The views of a scene show one set of named points, each view turned or mirrored, shifted and resized as a whole, with a little noise and some points left out.

Scene 1
View 1
vumi: [ 12  -6  -1   4   3  -1  -8  -3 -11  -1  11  -5   3 -12  -5  -9  -3   4
   9  -5  -6   0  10]
gerez: [  1   2   5  10   1  -7  -7  -5  -1   5   5   9   1 -11   2  -9 -11   8
  14 -11 -13   1   9]
Tafek: [  2  -8   5   8  -1 -10  -1   2   4  -4   5   8   0   0   7   6  -2  -6
   5  -7  -4   2  13]
tibat: [ 13  -5   1   3   3  -2  -6  -1 -14   2  14  -1   1 -16  -5 -10  -5   9
   6  -1  -9  -1  13]
Taru: [  9 -12   2  10   0  -4  -5   8  -3  -4  11  -3  14  -3  -4  -3   5  -4
   7 -12   1  -3   5]
zeru: [ -6   3  -5   0   0  -9 -10 -15   4  -4  -4   7  -3   0   6  -6  -6  -1
  16 -13 -10   3  10]
keko: [ -1  -4   3   5  -2  -9  -4  -1   3  -2   6  10   7  -2   5  -5  -2   0
   9 -13  -5   1   7]
dok: [  3  -8  -5  -1   3  -7  -6  -8   0 -10   1  -2  -6   2   2   7   1  -9
   8  -5  -3   1  15]
Kem: [  2   0  -3 -11  -1  -7  -5  -9  -5  -4  11  11  -7  -8   5  -5  -2   3
  -1   5  -7   6  19]
Pav: [ 11 -10  -3  -6   1  -4  -4   1  -9  -6  14  -1   3  -6  -1  -2   6  -3
  -2   5   1   1  15]
novi: [ 3 -3  4  8  1 -8 -5 -4 -1  0  5  6  0 -7  3 -3 -7  2 11 -9 -8  1 10]
pasu: [ -7   4   3   7  -2 -11  -7 -10   5   1   0  16  -3  -6   9  -5 -11   3
  13 -13 -13   4  11]
Zitif: [-11   2   2  -4  -6 -14  -5  -6  10  -4   4  22   0   1  14  -4  -4  -2
   5  -8  -8   7  13]
Geve: [ 6 -9  3  1  0 -8  1  2 -3 -4 10  7 -5 -6  5  7 -3 -2  0  2 -4  3 16]
sozam: [  7  -3   4   2   1  -6  -2  -2  -6   0  12   9  -6 -12   3  -2  -7   5
   2   2  -9   3  16]
View 2
keko: [  5  -5  -4   2   3   1   8  -4   4 -17  -9   1  -6   3  -3   7   6  -7
   3  -1   0   7   1]
Kem: [ 10   6   5   7   6   4  -6   0   2 -17  -3   6  -5   2   0   3  -5   1
  -2   4  -6  -2   3]
zeru: [  3  -4  -7  11   7  -2   0   7  10 -15 -10   2 -16   9   0  13   5  -3
   4   6   0   3   2]
sozam: [ 10  -4   5   1   0   2   3  -6   2 -14  -3   4  -7  -2   2   0  -6   4
   0   2  -7  -1   0]
Tafek: [  5   2  -1   2   4   3   7  -2   3 -14 -11  -2  -8   2  -3   8  -1   0
  -1  -2  -7  -2  -2]
tibat: [  9  -9   0   6  -2   2   1  -6  -4 -10   7   6  -4  -5   5  -2  -1   7
   4   0  -3   9   2]
novi: [  6  -9  -2   3   0   0   7  -4   4 -14  -6   1 -12   2   1   7   1   1
   5   1  -3   4  -1]
Pav: [ 7  8 -1  4  3  8  2 -2 -9 -9  2  2  3 -3 -2  2  0  6 -2 -7 -7  7  1]
gerez: [  8 -16  -3   4  -1  -3   4  -5   9 -16  -3   3 -13   3   3   4   1  -2
   7   6   1   5   1]
dok: [  2   6  -5   8   6   3   5   6   0  -8  -8  -2 -10   2  -3  13   1   6
  -1  -6  -8   0  -2]
vumi: [ 8 -7 -4  7 -2  2  2 -3 -4 -7  6  4 -4 -4  3  2  2  7  4 -1 -3 10  1]
pasu: [  6 -10  -2   4   4  -3   4  -2  14 -20 -12   1 -16   7   0   8   1  -7
   4   8  -1   0   1]
Zitif: [  7  -3   1   2   7   0   2  -2  14 -24 -16   3 -12   9  -3   9   1 -10
   1   7  -1  -3   2]
Taru: [  4  -5  -9   1  -1   4  13  -6  -7  -7  -2  -1   0  -2  -4   5  11   0
   3 -11  -1  14   0]
Geve: [  7   2   3   0   0   5   7  -5  -1 -12  -8  -1  -6  -1  -2   5  -4   3
  -2  -3  -9  -2  -2]
View 3
sozam: [  7  -2  -2  -9  -6  14  -2  -4   6   5 -10  16  -2  21  -4   4   4  -4
   6   6  -5  -2   2]
dok: [ 16   7  -1   5   0   3   4  -9   8   2   6  14  -5  11  12   6  10 -11
   7 -11   0   1  13]
pasu: [ 33   5  -6 -19 -14  12  15 -20   3   1 -11  13  -6  17   1   4   2   3
   5   6  -2 -13  11]
gerez: [ 23   7 -13 -15 -14  15   8 -15  14   1 -13  15  -9  15  -2   4   3   4
   3   8   0 -14   1]
tibat: [  0   4 -11  -4  -4  18  -5  -4  22   5  -8  18  -7  16  -4   6   2   0
   7   9  -2  -6 -11]
zeru: [ 30  11  -2  -7 -10  11  19 -25  12   2  -3  12  -3  11  14   8   3  -1
  10  -2  -1  -9  10]
Pav: [-1  6  3  6 11 10 -7  2 11  5  2 12 -2  9 -1  9  4 -8 11  1  3  7 -2]
keko: [ 26  11  -6 -11  -1   7   6  -8   6  -1  -3   7  -5   7  -3   5   2   2
   6   5   5  -8   5]
Tafek: [24  6 -5 -8 -1  0  3 -4 -2  1  0 11 -5 11 -3  2  6 -3  0 -2  2 -4 14]
Zitif: [ 34   5   5 -20  -6  11  17 -20  -4   3 -10   8   0  15  -2   5   1   2
  10   6  -1  -7  16]
Geve: [10  0 -1 -5  2  4 -3  0 -2  5 -1 14 -3 16 -4  4  9 -7  3 -1 -3  1 10]
Kem: [  6  -2  11  -6   1  17   7 -11   6   8  -9  14   4  20   1   9   2  -6
  16   5  -5   5   6]
novi: [ 20   8 -11 -10  -8   9   4  -9   9   1  -5  14  -8  14   0   4   4   0
   2   3   0  -9   5]
View 4
sozam: [-14 -17   7 -10  -9  -1   8 -11 -13   5  -6  19  -5 -11  -5   1  -2   3
  11  -4   0  16   3]
Kem: [ -7  -9   2  -4 -12   6   9   4 -19  10   4  17  -4 -24  -1   3 -13   6
  14   0   6   7   0]
dok: [-15   8  13 -18  -5   6  -9   5 -12   4   0   6  -7 -12   7  -2   3  13
 -16   1  10  -8  -3]
Geve: [-16 -12  16 -15 -11  -3   1   1  -6   4   2  12  -9  -9  -3   0   3   5
  -2  -9   8  16   5]
gerez: [-15 -11  -9   4 -10  -3  -1 -26 -16  -5 -21   9  10  -4  -2  -9  -6   4
   2  -2 -15   5  12]
tibat: [-13 -21  -7 -11   3  16  13 -14  -9   9 -20  18  -5   3   3  -1   4   7
  14  -2  -8  13  -4]
Taru: [-13 -14  -8 -13   6  13  -2   1   4   2 -13  -6  -5  19  13 -15  10   3
 -21 -13   5  13   4]
novi: [-15  -8   0  -4  -8  -2  -5 -16 -11  -2 -14   8   4  -2  -1  -8  -3   6
  -6  -4  -6   6   9]
Zitif: [-12  -2   2  12 -23 -17  -9  -8 -22  -8   2   2  10 -22  -5  -6 -24  -1
  -4  -4   1   3  19]
keko: [-12  -7  -3   5 -14  -6  -7  -6 -13  -8  -5  -2   7  -8   3 -10 -11   1
 -10  -8   1   6  14]
Pav: [ -9 -16   0 -17  -1  18  11  14  -6  13   1   9 -13  -4   9   0   4   5
   1  -7  13  14  -6]
vumi: [-10 -14  -9 -13   4  20   7 -10  -7   9 -18  15  -1   4   8  -5   6   9
   5  -3  -6   6  -6]
View 5
Zitif: [ -5  31 -34 -21  -1   0  -6  -1 -13 -15 -12  25 -22  -6  29  -6   4 -16
 -20   1  21   3  14]
Taru: [-14  -5   0  -4  20   9  16   2 -16   9  12  21   3 -24  23   1  -4  14
  -9  24  12   9  16]
keko: [-11  15 -17 -13   7   0   6  -3 -14  -6   0  21  -6 -12  26  -1  -1  -2
 -13  10  17   5  14]
Geve: [ -4  11  -6 -16  10  13 -11  -1  -1  -4 -12  14 -11 -16  16  -7  15   8
  -1   1   7  -4  12]
Tafek: [-13  15  -9 -22   7   5  -5   0  -7 -10 -11  18  -8 -18  24  -6   6   9
 -12   8  12  -1  10]
Pav: [ -1  -2  -1   0  19  20  -2 -10   1   2  -2  14   2 -19  11  -8  14  -4
  12   0   2   0  20]
vumi: [  4   5  -2   1  16   0   6 -13  -4  -3  10  15  -1   2  10   5   1   2
  10   6   7  -2   9]
gerez: [  2  21 -18 -13   7 -14   2  -4 -11 -10   6  20 -14  12  17   7  -6   3
 -12   9  20  -1   3]
sozam: [  6  15 -11  -9  13   7 -10  -4  -5  -3  -6  13 -17   1   8   0  11   4
   0  -2  12  -6  10]
pasu: [ -6  29 -28 -21  -1 -11  -3  -4 -13 -18  -4  23 -17   4  25   1  -3  -6
 -17   4  20   1   6]
Kem: [  8  18 -19  -7   8  13 -10 -11  -1 -10 -12  17 -15  -2  12  -8  14 -18
   6 -11   8  -3  20]
zeru: [ -9  25 -25 -18  -7 -13   1 -17  -5 -27  -4  24  -1  -2  30  -2  -3 -15
  -8   3  12   3  11]
tibat: [ 14   8  -6   4  19  -4   3 -15  -5   0  12  12  -8  15   5   9   0   2
  10   2  11  -4   7]

Which points are out of place in each view (at most two, in the order of its rows)? Write none if all are in place.
view 1: Zitif
view 2: Tafek
view 3: none
view 4: keko
view 5: Taru, tibat
